Each row is a point on a tangle of strands that fork, close into loops and nearly touch. The rows are in no order.
Two points are linked if the straight distance between their rows is under 48.5. Some points are linked to none.
<1875>: [  1   8   4  -4  24 -19 -16  13   1  20 -23  17 -14  -9  18   3  -2  14
 -21  10  -1 -23  16  -9   9]
<731>: [  5  -6  -4 -13  -6 -10  14 -16 -22  -2  22 -11   3   3 -18  -2   4   4
  12   1   1  31  24  -5 -27]
<6>: [-16 -12  12   8 -12  -9  15 -19  -2 -13   4   2 -11  12  28 -14  -9 -15
   3   2  -1  27 -16  -1  12]
<506>: [ -2  16  15   9  14  -8 -11  -2  14   4  12  15 -15   9  20  13  -5   4
  15 -14  -7  32 -34  -1   7]
<2045>: [ 11 -20  -6  11   0  -7 -17  37  27   6 -23  17  11   3 -29   3   1  24
 -25 -14  19  -1   5  -2   8]
<117>: [  9   1  -5  17   2   9  -2 -10 -22  18  -7  -5   2 -24  11   1 -15 -11
  -3  -5 -11 -32  -6   5  10]
<613>: [-13   1  10  -4 -17  29   0   0  10 -12 -10  -2  -2  13 -23  -2  17  15
  -2   7   3  -7  -4   3  -2]
<1637>: [ 19  -4  -1   9   0 -20  -5  -5   5  -5  14 -12   7   9   4 -10  -5  -6
  -6  -3   8  34  10  -7 -11]
<2005>: [ 18   3  26 -23   9  -3 -12   6 -13   9  -2 -26  18   2  -5   0  -9  -7
  -1   7  -8 -13   6  10  -4]
<1295>: [  8  -7  13 -23 -23   7   4   2  -7  12   9 -14   1  -8 -15  -3 -13 -22
  12  10 -12   8   1   2   5]
<715>: [ -5  21  -7   2   3   7 -11 -11  -8  13  -5  16  -5 -15  23  -4  -8 -15
   9   2  -4 -14 -25  -2   0]
<893>: [  1  21  21 -11   5 -13  -8   5  21  11   9  -3   0  17  -7   4   2  15
  -1  -4 -11  20  -7  -1   4]
<833>: [-16 -36  -4  18   6  -2  -1  14  20  -6 -35  26  -1   4   1  -1   3  14
 -23 -11  23  -8   9   1  20]
<1934>: [  9   0  -7  18  18   0 -20   0  34  -9 -37   7   3   7   5  -3   6  -3
 -16 -13  16   2 -17  -4  14]
<371>: [-35  15  -1   1  -5  10  -8  -2   9  14  -3  19 -14   4  18  -3  -7   3
 -14  13  -4  -5 -17  -6  18]
<759>: [ 36  11  -3  -1  20   2   5   9  -9 -12  -1 -24  10   4  -5   7   3  -4
  14 -18   6 -21  -2   5 -32]
<1400>: [ -5  -6   9  -4 -22   9  14   9  17  -5  16  -6  -7  21 -19  10   0   6
  18   8 -13  39 -17   0  18]
<1997>: [-17 -25   8   6 -32   7  22   6 -22  17   4  -1  12  -9   6 -14  -4  -5
 -16  24   3  -5  36   9  16]
<618>: [ 29  12   8 -18  11  -7  -9  10  16   6  -5 -14   9   6  -4 -13  -8 -31
  11  -5  -4  10  -8   0  -7]
<1334>: [ 11   2   1  -4 -20  13   1  13  16   7   9   4  -2   4 -15  -4 -13 -20
  25 -10  -1  19 -24   3  11]
<519>: [ -5  20   2  -4  20 -16 -19   6  -4  14  -7   5  -3  -2   8   4   6  22
 -26  15  -4 -23  22   1 -10]
<1837>: [ 21 -19 -14  15 -36  23   9  24   2  14  18  -4   9 -19 -28  -2  -7  -7
   9   3   9  12  15   3  16]
<1163>: [-17   5 -15 -19   3 -15   5 -24 -10 -31  12  -5 -12  13  -5  25  17   1
   6  -8  -2   4  41  17 -25]
<291>: [-22  20  15   6   4  -6  -5   5   9  14  15  22 -17  21  19  15   5  22
   2  -2 -11  24 -25  -6  17]
<1245>: [ -7  -2  12 -12   1   6  -1 -11  -6  -3 -20 -12   3  -5   0 -10  -6 -20
   5   8  -6 -14  -8   7   1]
<1471>: [ -3  -6   1  18 -11 -14  -5   8   9  10  -3  20  -4  -4  14   1 -14  10
  -1  -6   5  25  -3  -3  17]
<1611>: [ 13  19  -5   0  23 -28   5 -18 -25  17   6 -15  -6 -19  34  -8  -3  -7
   1  13 -19 -12   5 -13 -13]
<1714>: [  4   4   1 -20 -11   0   7   0  19 -27   2  -3 -14  18 -21  14   3   0
  28 -16  -1   8   8   5 -15]
<148>: [ -6  -7  -1  -4 -14  28  14  -3  -5 -17   2  -2  -2  -3 -17   6  13  17
   3   6   3 -12  13   1 -13]
<1367>: [  1 -33  -5  24   1 -17   7  13  14   8 -29  36  -3 -13  23   4  -5   9
   2 -22  17  14   0  -7  25]
<1219>: [  2  -3 -12  25 -13  29  25 -12 -39   1  18  -5  -7 -21   2  10  -1  13
  11  -6  -2 -21  16   4 -13]
<2118>: [ -7 -11  10 -13  -3  29  -4  -4  13 -26 -18 -11   3  12 -29   3   5   3
   3  -1  11 -22  -3  13 -10]
<470>: [-25   9  -9   7   0  11  -2  -8  -6   5  -2  18 -14  -4  25 -11  -8  -8
  -5  11  -1 -16 -17  -3   4]
<1727>: [ 22  -2  -1 -12  25 -10 -15  -3 -12 -21   0 -34  24   8   3  -5  15   4
 -12  -3   5  -8  19  -3 -23]
<465>: [  1  -6  -3   1  -5  -7   8 -24 -14 -22  -1  -8  -9 -13  13  -7  -6 -21
  23  -5 -12  -2   8  -2 -19]
<1143>: [-36 -10   6   7 -17  28   7   2   1  -5 -10   7  -3  12  -5 -11  10   2
 -24  23   9 -13   4   8  10]
<194>: [ 24  17  -3 -18  14  11   0  12  22 -15  -8  -6  -1  14 -20   7  15   4
   9 -22  11 -11 -16  11 -34]
<1112>: [ 23  -8  -6  -4 -21  20   0  18   3   1   1  -7  -3   1 -32   1 -15 -29
  24 -11   5   3 -10   9   3]
<1992>: [ 42   1 -15  10  23 -12 -22  32   8 -13 -13 -20  18  -3  -8 -12  -4 -23
 -17 -15  11  -7   5  -2  -5]
<469>: [  2   8  13 -26  12  -1  -6  12   8 -21  13 -19  13  27 -24   4  20  24
   2  -3   1   3   5  -1 -25]
<1532>: [-21  27   2 -11  -2  22   2   0  17  10  15  21 -13   3 -10  14  11  26
  16   1 -15  -1 -31 -10   5]
<132>: [  9   8   0 -18  17 -14 -10  10 -17   9  33 -22  24  18 -24  -1  19  24
  -8  -4  10  20  24  -3 -27]
<1491>: [ 13   4 -13  21  20 -29 -10  -6   5 -18 -21  -7   1 -25  19   1  11  16
 -25   2  10 -15  10 -22  -1]
<175>: [  1 -15 -11   0 -16  -3  26 -15  -5 -15  25  -1 -12  11 -10   9   3   2
  21  -7   7  38  19  -5 -19]
<1981>: [ -6 -25  12 -25 -22  10   9   8 -11 -22  11 -26  15  15 -25  -2   9   8
   0  16  -3   1  26   4  -4]
<1551>: [ 11  14   2  -1   8  -3 -17  14  36  10  -7  14  -3  11  -6   0  -9 -25
   5 -23   6  18 -39   3  15]
<1645>: [  5 -11 -15  31   8 -16  -7  -4   3 -11 -25   9   4 -19  17  -7  11  15
 -26  -5  18  -3  12  -8   3]
<1455>: [  2   2  -2   2 -25  14  11  -1  11  -7  16  10  -9  -9  -1  -1  -7  -9
  24  -3   1  20 -20  -6  10]
<1099>: [-39 -20  -9  21 -13  30  16  10  13  15   5  44   4  -5   3   4  13  -4
  -6   3  12  -7   4  -2  43]
<711>: [ -3   0   3  14  25 -29 -13  -3  16  -6 -30   4  -9  -2  26  -4  -4 -12
 -16   1   0   5  -8 -15  25]
<2073>: [  9  17   3 -24   5   1   1   7  23 -16   5  -8  -5  20 -20  14  18  13
  18 -10  -3  -4  -1   7 -26]
<195>: [-16  -7 -19  25 -10  15  18 -18  -3 -27 -26   6  -3 -11  26 -20   1 -18
   4   0   9 -28 -17  -2   0]
<1273>: [  2   1  -8  15  16  -9 -16   2  -7  -1 -25  -6   0 -19  15  -2  -3  -6
 -20   6 -10 -32  13  -7  13]
<1970>: [ 15 -16   5 -21 -20   4  13  15  10 -23  15 -18   6  22 -36  -6  -4  -8
  13   3   4  23   1   2  -3]
<646>: [-17   5  -3 -18  -5  35  -7  -8   9   5  -2  13  -6  -5 -17   9  -1 -21
  13  -6   2 -18 -30   2  10]
<1320>: [-15  -8   5  11 -20 -10   9 -11   0  -4  -9   8   2  -5  27 -20 -12 -20
  -2  11   0  17 -10   2  28]
<930>: [ 22   7 -12  14 -18   2  -4  13   6  26  29   6   0 -12 -12   0  -9   2
   7  -6  -4  25   4  -3  -1]
<906>: [ 22  -4 -14   4   2  -9   5  12  -2 -13  29 -11   1  19 -29  -9   3  10
   2 -13  13  35   9  -5 -32]
<2085>: [ 23 -12 -16  10 -35  23  10  23   4   4  18  -3   0  -9 -36  -6  -6 -23
  12 -11   2  13  -4   8   7]
<1798>: [ 17 -11 -11  10 -29   5  -4  34   1  21   9   8  11 -14 -24   2  -6   5
  -1   4   3   4  20   9  12]
<1631>: [ -3   4   1 -10  -8   4  16  -9   0   2  32  -2  -6   6 -21  11  14  31
  11   8  -5  18   9  -5 -19]
<924>: [-16  -1  11 -30   6   0   4  -9 -39   2  21 -18   5  14 -15   4  11  20
  -7  20  -8  -4  23   3 -21]
<1036>: [  3 -18   0 -25 -22  11  11  13   1 -25  10 -19   1   8 -32   6   0  -8
  16   2  -1   4  18   5  -8]
<758>: [  3   2  25  -7  13 -22 -14  19  29  17   1  -1  -2  28   5  14  -3  12
  -3  -4 -12  35 -13   6  21]
<1376>: [ -8  -3  -4 -23  13 -20   7 -24  -9 -32   2 -15  -8  11  -1   8   7   0
   8  -8   1   9  29   3 -30]
<1947>: [ 34 -11 -14  18   7 -10 -19  37  11  -6 -13  -3   9  -8 -14 -10  -5 -12
 -21 -15  20  -2   8   4  -2]
<894>: [ -1   3  23 -40  -8  -2   9   1 -23  13  20 -28   8   7 -26   6  -3   0
   9  24 -27   4  14   8   1]
<1634>: [ -4  24  20 -19  26 -10 -12  -8  11   3 -16   0  -1  11  13  -7   8   2
 -17  17  -6  -9 -10   2  -2]
<2111>: [ -3 -17  15 -13 -25  -2  -2   5  -2 -11  15 -21  20  11 -20  -8   0   9
 -13  19   4  19  15   5  -2]
<1301>: [ -1   5   1  -9 -12  -3  12 -14 -30   4  14   2 -10 -22  19   1 -23 -21
  33   4 -21   1  -8  -3  -2]
<131>: [-25 -14  -6 -23 -13  41   6  -9   8  -5  -3  15 -11  -4 -34   9   8 -22
  16   2  -3 -25 -18   6  13]
<786>: [-13 -10  -3  -2 -23  20  -2   4   8  17  -5   9   3 -12 -20  -3   1  -5
  -2  11   0  -2   0   2  32]
<1536>: [  2   4 -17  -2 -20  24   3   1  -1   6  27  21  -7 -21  -2   4  -8 -12
  33  -1  -2  11 -21  -2  12]
<336>: [-32   6  13  15  -1   5   0   9  13   5  19  20 -17  19  15  23   9   5
  13  -3  -2  25 -40   0  26]
<33>: [ 19  -4  -1 -21  26 -24  -9   6 -22  -1  18 -32  20  16 -11 -12   9   2
  -5  -5  11  27  20  -4 -27]
<1721>: [-14  17   1   0  10  -6   5 -12  -3  -4  -7   6 -17   7  32 -12  -6  -5
  -7  17  -6 -10  -9 -10 -12]
<907>: [ 13  31   2  -3  10  -3  -6  -2  20  -1  13  20 -11  -1  18   3  -4  -5
  27 -17  -3  16 -35  -6  -6]
<1990>: [ 11   4  25 -33  -7   2   1   9  -6  11   2 -23   1   7 -16   0 -16 -15
  13  16 -18   2   4  11  -4]
<1372>: [  6   9   6  -2  12 -14  10 -17 -39  20   7 -13  -6 -10  19   1 -15  -8
  10  11 -18 -13   9  -6 -20]
<1394>: [-15  18   7 -10  -8  10  10  -5   9   0  20   8 -17  16 -11  14  15  29
  11   9 -17  14 -12 -11  -4]
<2107>: [  8 -19 -20  30  -3  -9  16 -22 -24 -16  11  -8  12 -14   1 -13   7   6
  -4  -5  13  13  19  -2 -29]
<1450>: [ -9 -22  -5  31  -3  -9   1   1   8  -2 -23  21   1  -7  21  -5   2  20
 -23   0  13  -4  17   3  19]
<282>: [-29  -9  -9   2 -19  40  17   1  11  -1  14  27   3  -1  -9  -2  14  -7
   6  18   2  -8 -20  -1  30]
<449>: [  7  -9 -17  27 -13  -1  22 -20 -28   5  23   1   1 -19  -3  -3   7   7
   4  -7   9  13  21  -6 -32]
<322>: [ -5  22  -8  -5   3   8  15 -14 -19   5  26   4 -24  -2  -2  16   9  30
  13  -3 -10 -13  11  -5 -36]
<354>: [  7  14  -4   5 -10   7  -7   9   8  25  23  10  -2 -18  -6   6  -4  13
  12  -8  -9   6  -2   0  -3]
<1149>: [-33 -10  -4 -16 -19  35  16  -8   4 -16   2  20 -14   0  -4   1   7 -20
  18   8   1  -5 -20   3  22]
<1894>: [-21  -2   1  13  -6   8  -1   9 -35  18  -1 -10  -1  -2   9   1   2  26
 -34  25   0 -33  30   7  -7]
<1814>: [ 31  11  -5 -17  32 -25   7  -8   8 -16   0 -22   4   3  14  -1  19  -7
   6  -8   7   1   2 -11 -34]
<1592>: [  0  -6  16 -21  -9  -5   3  -5 -29   5  17 -19   5   6 -11   1  -5   8
   0  24 -14   2  17  -1  -8]
<875>: [ 25   4   1  21  11  12   5 -12 -36  15  -6 -10  14 -17  -2   6 -24   5
  -3 -11  -8 -31   2   4   9]
<2093>: [ -5   0 -10  -8   3   3  12 -11 -25   2  33  -4  -2   2 -21  10  19  27
   8   8   7  19  27 -10 -31]
<1501>: [ -6   4   7  21  18 -28  -3  -6  11  -3 -10   7 -15   4  41  -3 -10   0
 -13   2  -6  18  -8  -8  25]
<1067>: [ -4   5 -21  21  18 -19 -15 -13   2  -2 -29   6  -6 -26  24 -10 -10 -22
  -3  -1  -3 -21 -16 -14  22]
<42>: [ 34   1   2  -3  25   1 -22  13   9  -6 -19 -25  18  -3  -5  -7  -2 -21
  -7  -8   9 -16  -8   1  -2]
<1863>: [  4  16  20 -14  24   7  -8   3 -26  21  -6 -18   7   5   5   7   0  17
 -16  16 -17 -36  11  11   6]
<358>: [ 31   2 -10  14 -14  -6  -9   5  -1  15  13   2   2 -22  -4  -6 -19 -17
  11 -13  -1  15   3  -1  -2]
<1841>: [ -4 -25  -3   7   3  -2 -10  24  25  19 -30  28   1   1 -17   7   0  21
 -17 -10  14   2   2  -1  15]
<382>: [  3   3  13 -15  14  -2   4 -17  -9 -24 -24 -23   0   3   9  -1  -5 -12
   4   2 -11 -33   0   3 -13]
<681>: [ 13  13  -2   1  -2  32   3  -2 -23  31  12   0  -7 -22 -19  17 -17  -5
  20  -9 -13 -24 -16   3  11]
<1304>: [ 13  -3  -5  23 -11  24  24 -10 -38   3   2 -10   1 -14  -7  12 -19  12
   6 -11  -6 -31  15   5   2]
<1512>: [ 21 -25 -12  15  -6  -7 -14  33  10  -5 -19   6  13  -4 -17  -3  -1  14
 -21 -15  25   4  20   1  -2]
<641>: [  6  -4 -16  13 -10   8  26 -17 -41  11  27  -5  -6 -22  -1  12   4  20
   9  -3   2  -3  21  -2 -26]
<1124>: [-20 -20   6   6 -20  25  14   0  21  -5  11   7  -9  18  -3   7  10  -1
  12   9  -6  29 -19   2  33]
<1796>: [-19 -13   0   6 -20  20  23 -11  -4 -28  -6   0   1  -6   2  -3   6   2
   4   7  11 -14   9   4  -9]
<1888>: [-13   1  -2 -22  10  -8  12 -19 -35   3  22 -14  -9   8 -16   8  15  21
  10  10   0   0  33  -2 -26]
<1910>: [ 14  27  13 -11  14   5 -19  12  13   8  -2  -8  19   9 -19   7  21  28
  -6   2   0 -13   2   3 -20]
<1775>: [ 18  26   0 -16  16  -3 -23   4  17  29  -3  16   2 -11   4   0  -7 -18
   9 -11  -4  -5 -26   1   3]
<1171>: [-20 -15 -23  17   2  -7  -8  -5   3  11 -15  42   4 -27  16  -5  -7 -22
  -6 -16  10 -12 -17  -2  21]
<1385>: [ -5  -5 -21  23   4  -3  -3 -17  10 -18 -21  10   0 -14  23 -16  -3 -21
   3  -6   4 -15 -19  -7  13]
<726>: [-33  -1   2  -2   0   2 -13  -2  15  14  -1  29  -8   1   9   1 -10 -12
 -12   4  -2   2 -29   6  31]
<2033>: [ 27   6  -9  -1   5 -13   4   0   1  -8  16 -15  -2   7  -5  -9  -6  -4
   7 -14  10  21   4  -4 -32]
<755>: [ -6 -12  25 -14   0 -13 -23  13  14  -7 -18 -14  20  32  -2  -9   5  18
 -30  12   6  15   9   4  16]
<445>: [  5  -3   8 -15  -5   4 -16  13   4 -11   7 -21  19  16 -24  -7   6  15
 -14   3   5   8   6   1 -13]
<1284>: [-19 -20   8  14 -22   4  15 -10   0  -8   9   0   6   6   4 -12   3  12
 -13   9  14  25  11   2   7]
<64>: [  0   3 -11   5   1 -27  18 -28 -17 -15   4  -7  -8  -6  29 -15  -9 -20
  11   9 -10  10   0 -14 -16]
<944>: [-28  -7   5   5 -13  16  12   5   9 -11  25  18 -18  16   4  16   7   4
  22   6 -10  31 -31  -1  30]
<103>: [  2   8   1   5   4  -4 -20  -3   5  20 -12  20   0 -19  11  -1  -8  -9
  -1 -10  -5  -9 -16   2   9]
<926>: [ -3   3  26 -15  14 -11 -11  -2  15 -12 -17 -11  10  20   7 -11   6   7
 -22  16  -1   7   3   0   3]
<891>: [ -2   4   4 -10   2   7 -18   9  36   8  -5   5   3  20 -24  -2  -5 -17
  -2  -6   0  13 -28   7  11]
<1411>: [-40 -13   1   1 -19  31  15   6   8   6   0  14  -2  15  -7 -10  20  -5
 -11  27   4  -1  -1   1  33]
<50>: [-28 -13  15  16  -4   2  10 -10  -2 -11  10  13 -16  15  43   3  -6 -15
   4   5  -1  28 -28   7  26]
<2099>: [ 12 -34  -5  20 -10 -26   4  15   4  10   1  16   5  -6   0   1  -5  22
 -15 -11  13  27  27  -4   8]
<1083>: [ 16 -12   4 -15  -9 -20 -17  36  13  12  -9   0  15   6 -25  -1  -5   9
 -11   3   1  13  12   2  14]
<1752>: [-25 -16 -14  14 -18  39  10   9  21   9  13  33   8  -8 -20   3  20  -6
   3   1  10  -4 -10   1  42]
<316>: [ 16  -7  -6  11 -10 -16  -1 -11   1 -17  -8 -11   6  -6  17 -16 -19 -29
  16  -4   2  15 -10  -4   3]
<952>: [-13  31  14 -18  21  -5   3 -12  12  -1 -12   6 -17  19  25  -7   4   8
  -1  15  -6  -7 -14  -7 -11]
<1117>: [-10  -9   2   4 -26   1  12 -10 -15   2   7   8   2 -24  16 -17 -19 -27
  12  10  -4  12  -4   1  20]
<1849>: [ -9   1  29  -2  12 -19 -24   9  27  12 -15   4  -6  18  11   5  -6  -1
  -6   0  -8  18 -16   5  31]
<683>: [  5  -7   7 -14 -18   2   7  -8 -16   8  10  -9  -8 -18   7  -6 -21 -27
  24   9 -16   9   0   4   6]
<1438>: [  5 -29  -2  30  -6 -23   1  15  11   8  -4  21  -6  -1  18   4  -8  15
 -10 -17   9  29  11  -2  20]
<1363>: [ -4   4  -2  11   4 -16 -17   8  11  18 -11  25 -10 -13  19   1 -16   0
  -3 -10  -3   6 -11  -4  30]
<1564>: [-26  10  14   4   0   6  -2   2   8  18   7  13 -13   9   5   3  -2  19
  -4  10  -6  11 -10  -4  16]
<236>: [  4 -11   9 -16 -21   1  10  17  18 -11  14 -20   3  29 -36  -1  -5  -5
   8  14 -15  36  -9   0   8]
<963>: [ 15 -26 -11  12 -15 -20   6  16  -6  12  14   0  15 -11  -6  -5   1  16
 -17  -6  13  19  39   1  -2]
<1114>: [-18  14  11 -33   0   0  15 -13  -3  -9  15  -4 -19  15 -17  18  15  22
   9  12 -14 -11  18  -1 -21]
<1146>: [  2  -8  -9 -23 -22  15  10   4  21 -30  -5 -11  -8  15 -35  15   4  -8
  19  -5  -3   2  12  12  -2]
<1373>: [  4  23   9 -13   5   4   0 -10   6   3   7   5  -6  -2   2   1   3  -1
  17   0 -13 -11 -10   1 -11]
<883>: [  9  13  15 -10   3   2 -12   9 -13  21   3 -17  12  -2  -7   5   1  13
 -13   9 -12 -17   5   7  -3]
<1469>: [  9  -5   9 -20  10  23 -14  10  -4 -12 -18 -20  16  14 -24   7   0  -2
   0  -9   4 -27  -6  14  -9]
<1139>: [ 11  17   0  10  31 -16  -7 -12   2 -20 -19 -20  -1  -4  19  -9  14   2
 -18  10   7 -16   0 -17  -9]
<1481>: [-15   2   0 -18 -10  21  16  -3 -13 -19   6  -3 -16   9 -32  19  19  22
  11  14 -11 -22  15   5 -16]
<741>: [-27 -13  -5  -3   3   1 -15  -7  11  16 -10  32   4 -14  10   2 -17 -28
 -10 -11   7 -10 -30   1  32]
<841>: [-44 -18 -10  22 -14  18  16   6   2  12  -5  35   4   1  22  -9   3 -14
 -12   4  20 -13   6   2  28]
<528>: [  4  20  -4   9  12  16  -3 -13 -23  16  -4   7 -10 -19  14   3 -14  -6
  15 -10 -18 -31 -21   3  -2]
<28>: [  8  12   7   3   8  28  -3  -1 -24   7   4  -8   2   0  -9  12   8  33
  -9   2  -6 -39   7   6 -18]
<1769>: [ 17  22  -3  -1   8   8 -20   6  21  10   4  20  -6  -4  -4   1  -6 -14
  18 -20   6  10 -39  -5   1]
<874>: [ 18  -6  -6  14  11  -4 -20   8   1   7 -24  -1  14 -21   2  -1  -3  -3
 -11   3   2 -13  11  -1   5]
<1828>: [ -8  14   0   5   2  -8   8 -22 -13   4  23   7 -14  -3  12   3   9  25
   3   2  -1   3   5 -13 -30]
<1831>: [-20 -10  -4   1  11   7 -20 -13  20   6 -32   9   1  -7  -1  -3   3 -16
 -28  -4  11 -26 -15   6  10]
<1635>: [-10   0   4 -19  -3  24  -1  -9 -10   9 -13   2  -4  -8  -8   3 -12 -21
  10   2 -10 -19 -14   7  10]
<1508>: [-20 -17 -12  23  -7   7   3 -10 -13  12 -25  10   5 -21  18 -14  -4 -20
 -15  10   8 -27   5   9  18]
<96>: [  4  30  16 -20   1  -5  -1  20  20  16  13  -6  14  20 -21   0  13  21
   9   0 -18  14 -16   0  -7]
<1684>: [ 20   0   7  -7   4 -11  -5  -2  12 -15 -14 -11   7   2   8 -17 -12 -18
  10  -5   2  13 -13  -4 -11]
<23>: [ -1  -3  10  -6  21 -22 -23  -3  25   6 -30   5  -1   9  18   3  -4  -9
 -15   7   2   9  -9  -5  26]
<1444>: [-17 -14 -18  34  -3 -17  11   4  -2   3  -5  35  -5 -14  40  -5  -6   4
  -3  -6   7   5  -1  -4  22]
<370>: [ 27  -6 -10  15 -12 -22  -7   2   0   2  -3  -7  10 -25  11 -13 -19 -28
   9  -6  -4   8  -6  -6   8]
<767>: [  8  -6   3 -10 -12 -21   9 -13 -11   9  24 -16   2  -1  -2  -9 -11 -11
   7  -1  -4  35  12  -4 -15]
<273>: [-12   4   9  -8  -1   9 -19  -8  24  16  -7  19   3   8  -7  -2  -4 -12
  -8  -4   2   4 -21   0  24]
<410>: [-12   1 -13  -4   2  -3  19 -21 -26 -22   1 -12 -19   3  13  23  -5  -9
  17  -7 -17 -24  27  19 -20]
<1691>: [ 27  15   7   4   3  23   4  -3 -23  29   5 -12   6 -13  -9  15 -24   9
   5 -10 -16 -26   1   5   2]
<1672>: [ 19  -9   2  -6  10 -18  -8  -8  -4 -15  -1 -25  15  -4   6 -15   2   3
 -13   5   8  13  15  -6 -15]
<347>: [ 42  13  -3 -19  39 -11   7   3  -7 -10   2 -30  10   2  13  11  19   0
   4 -11   6 -24  -6  -1 -26]
<1527>: [ 12  -9  -7   1  21 -13 -19  16   2  21 -31  16  -3 -21   2   6  -3  12
  -9  -6   1 -19   8  -8   3]
<210>: [  8   3 -16  -4   6  -3   3   9  -5  -9  34 -16  15  17 -31   4  18  24
  -4 -12  12  23  11  -4 -37]
<1145>: [ 18  16   9  -5  16  14 -13   4  -6   7  -7 -14  14  -2 -11   5   8  21
  -5  -2   1 -33   1   9 -19]
<557>: [  5  18  -7  -5  -9  25  -7   0  -7  20  14  14 -10 -25 -11   9 -12 -13
  29  -5 -11  -9 -24   0   9]
<1240>: [ 13  27   0   7  33 -36   1  -9   9  -5 -15 -15  -4 -19  31  -2  12  -8
 -12   7  -3 -11  -3 -24   5]
<245>: [  7  18   4  -4  30 -15 -15  -1 -16   3  -5 -17   5  -6  19  -1  13  17
 -28  22  -4 -25  25  -6 -10]
<1555>: [-38  -8 -17  27 -21  15  24  -1 -11   0   2  21   7   5  37 -19  -7 -15
  -8  18  11  -2  13  -2  17]
<305>: [ 24  21  -8   1  16  13 -18  17  28  -7  -7  -1   8  11 -28   0  10   1
   0 -20  12 -12 -23   2 -23]
<1842>: [ 16   9   0   2   8 -29   1 -18 -11   4   3 -12   3  -9  29 -14  -6 -15
  11   6 -12  11  -2 -13  -8]
<90>: [-21  13 -11   5   5  -2  19 -27 -16  -7  24  12 -28   9  13   4   4  19
   6   3  -1  18  -1 -10 -27]
<951>: [  1  33  13 -15  12  -3 -10  16  27   5   1  -6  17  22 -24   7  24  34
  -9   2  -1   7 -18   3 -10]
<1061>: [-12  12  -8 -21  -1  -3   9 -14   3 -24  12  -2 -19  12 -17  26  17  22
  10  -6   1  -3  27  11 -28]
<1287>: [ -3  32  -1   2  -2   7  -6   5  10  19  17  23  -5  -7  -2   7   0  19
  13  -7  -5   3 -23  -8   5]
<1128>: [ -9 -20 -17  29   0   0  -3   4  18   1 -18  38   4 -18  15   0  -5  -4
  -6 -25  21   1 -12   1  25]
<1811>: [ -3 -24  -6  17 -18  -8  13  -3 -13  -3  18  -6  13   1   3  -8   3   8
 -17   4  17  31  30   0   3]
<1789>: [  1   2   3   3  -1  -4  19 -22 -37   5   5  -6  -9 -13  16   6 -22 -15
  19   0 -23 -22   2   3  -5]
<2047>: [-26  -6   4  20  -9   8   5  -2   5  -3  -9  16  -3   7  13  -3   8  16
 -26   2  13  -7   7   6  14]
<1928>: [-30 -13  -8  26 -19  15  24  -5 -17  -2 -12   4   9 -10  32 -20  -5 -24
  -8  13   6 -20  14   7   8]
<662>: [-19 -21  19  17 -22  10  16   3   9 -10   9   5  -2  22   4  -1  12  14
  -7   5   4  27   0   7  28]
<180>: [ -7  -3  20 -24   2 -19 -27  26  11   6 -15  -9  18  16 -16  -5  -3  12
 -20  12  -5   7  13   7  16]
<1968>: [-17   4  11  -8   2   6  -9   8 -34  16  -7 -14   0   9   7   5  -9  18
 -27  32 -13 -36  14  10  -5]
<1893>: [ 10  12   0  17  12  14 -16   5  33  -7 -10   7   1   9  -9   0   5   7
 -11 -17  15   4 -22   2  -6]
<783>: [ 14  17 -11  18  25 -37  -6  -4  -1   6 -23  -7  -2 -34  23  -1   4 -18
  -6   8  -4 -24  -6 -18  22]
<1379>: [ 25  11  -4 -10  15   5   2   3  12 -19 -15 -10   3   4  -8   2   7 -17
  21 -26   7 -15 -13  10 -28]
<2017>: [ 32  23  11 -22   6 -11  -2  28  22  20   6  -6   4  19 -13 -12  -3 -21
   9  -6  -2  13 -23   3  -3]
<510>: [-16 -20  -5   9  -6  16 -16  -8   0  11 -27   9   8 -16  -8 -10  -3 -21
 -23   0  11 -29   0  12  12]
<1516>: [ 27  -8   1  -6  20  14 -12   8  -3 -16 -23 -30  21   8 -16  -6  -3 -17
  -3 -15   7 -28  -9   8 -10]
<703>: [-23   5 -17  -5   5 -15  24 -27  -5 -24  14  12 -31   9  12  12   8   9
  12 -13  -2  18  12  -2 -26]
<284>: [ -2 -18  -9  26  -7 -17  10 -13 -20  -5   6  -6  14 -12  11 -13   4   7
 -19   6  12  15  28  -2 -10]
<1050>: [ 29   0   3 -13  22 -21 -23  18  -8   0  16 -30  31   9  -2  -9  10   9
 -15  -8   1   3  22  -5 -18]
<1288>: [ 18  -7  -2  -3  -8 -22  11  -9  -7 -15  -4 -15   1 -11  11 -10 -20 -40
  31  -7 -12   6   3   3 -13]
<1925>: [  4  -8  -4   6  18  -9 -26  -6  28   2 -33  13   3 -12   2   0  -3 -17
 -20 -19  10 -14 -18  -5  14]
<63>: [ 19 -16  -5  -4 -22  -7  -6  46   2  21   7  -3  14  -3 -44  -1 -10  -1
 -11   2   0  14  19   9  21]
<54>: [-12 -18 -12  22 -14  16  23 -18 -12 -28 -26  -1  -1  -3  14 -10   5  -9
   2   0  11 -25  10   4 -14]
<423>: [-15  -6  -6   2  -8  -5  21 -29   1 -30  15   8 -20  20  10  13   7   2
  17 -15   4  32   7   1 -15]
<1942>: [  4   8 -10  14  27 -27 -10   5 -23   1 -15 -16  -2 -22  27   1   4   7
 -26  17  -8 -32  25 -19   0]
<1995>: [-27  -7  10  18   5 -11  -4  -1   0   2  -8  13 -19  18  45  -4 -11  -6
 -14   7  -6  19 -21  -1  26]
<308>: [  3  16   2   2   2  21   9  -9 -27   3  13  -5  -9   2 -10  25  13  31
  10  -5 -10 -28  13   7 -34]
<769>: [ 12  11   3 -22  18 -20   3 -20   2 -24   1 -17   0   9   7   6   9   0
  11  -5   0   0  12   3 -28]
<790>: [-10  11   3  -9  11  -2   1 -16  -4 -27 -17  -6 -13   4  18  -7   3  -3
   3   7  -5 -22  -4  -5 -22]

A piece is all that can be reached along the links. How many separate loops has the piece of each point below (a circle has one, a figure eight two, a Y none), and how many tips (points with one link)?
<711>: loops 4, tips 2
<180>: loops 10, tips 0
<1875>: loops 1, tips 0

A fork is a point with three links, a tip a point with one. Leave the first point through the second and follow the links. Name the first fork or tip that comes.
<1061>, <1163>: <194>
<683>, <1301>: <316>
<194>, <1379>: <148>
<63>, <1083>: <1721>

Name the points in between on the shortest way along the links from the first point to the second, in order.
<1128>, <641>: <1367> <1438> <2099> <963> <1811> <284> <2107> <449>
<423>, <358>: <175> <731> <2093> <1631> <1394> <1532> <1287> <354> <930>
<1240>, <382>: <1139> <1491> <1645> <1450> <2047> <1143> <1411> <282> <1149> <131> <646> <1635> <1245>
<90>, <50>: <1828> <322> <308> <28> <1145> <883> <2005> <1990> <1295> <683> <1117> <1320> <6>
<1769>, <1752>: <1775> <103> <715> <470> <1721> <790> <382> <1245> <1635> <646> <131> <1149> <282>
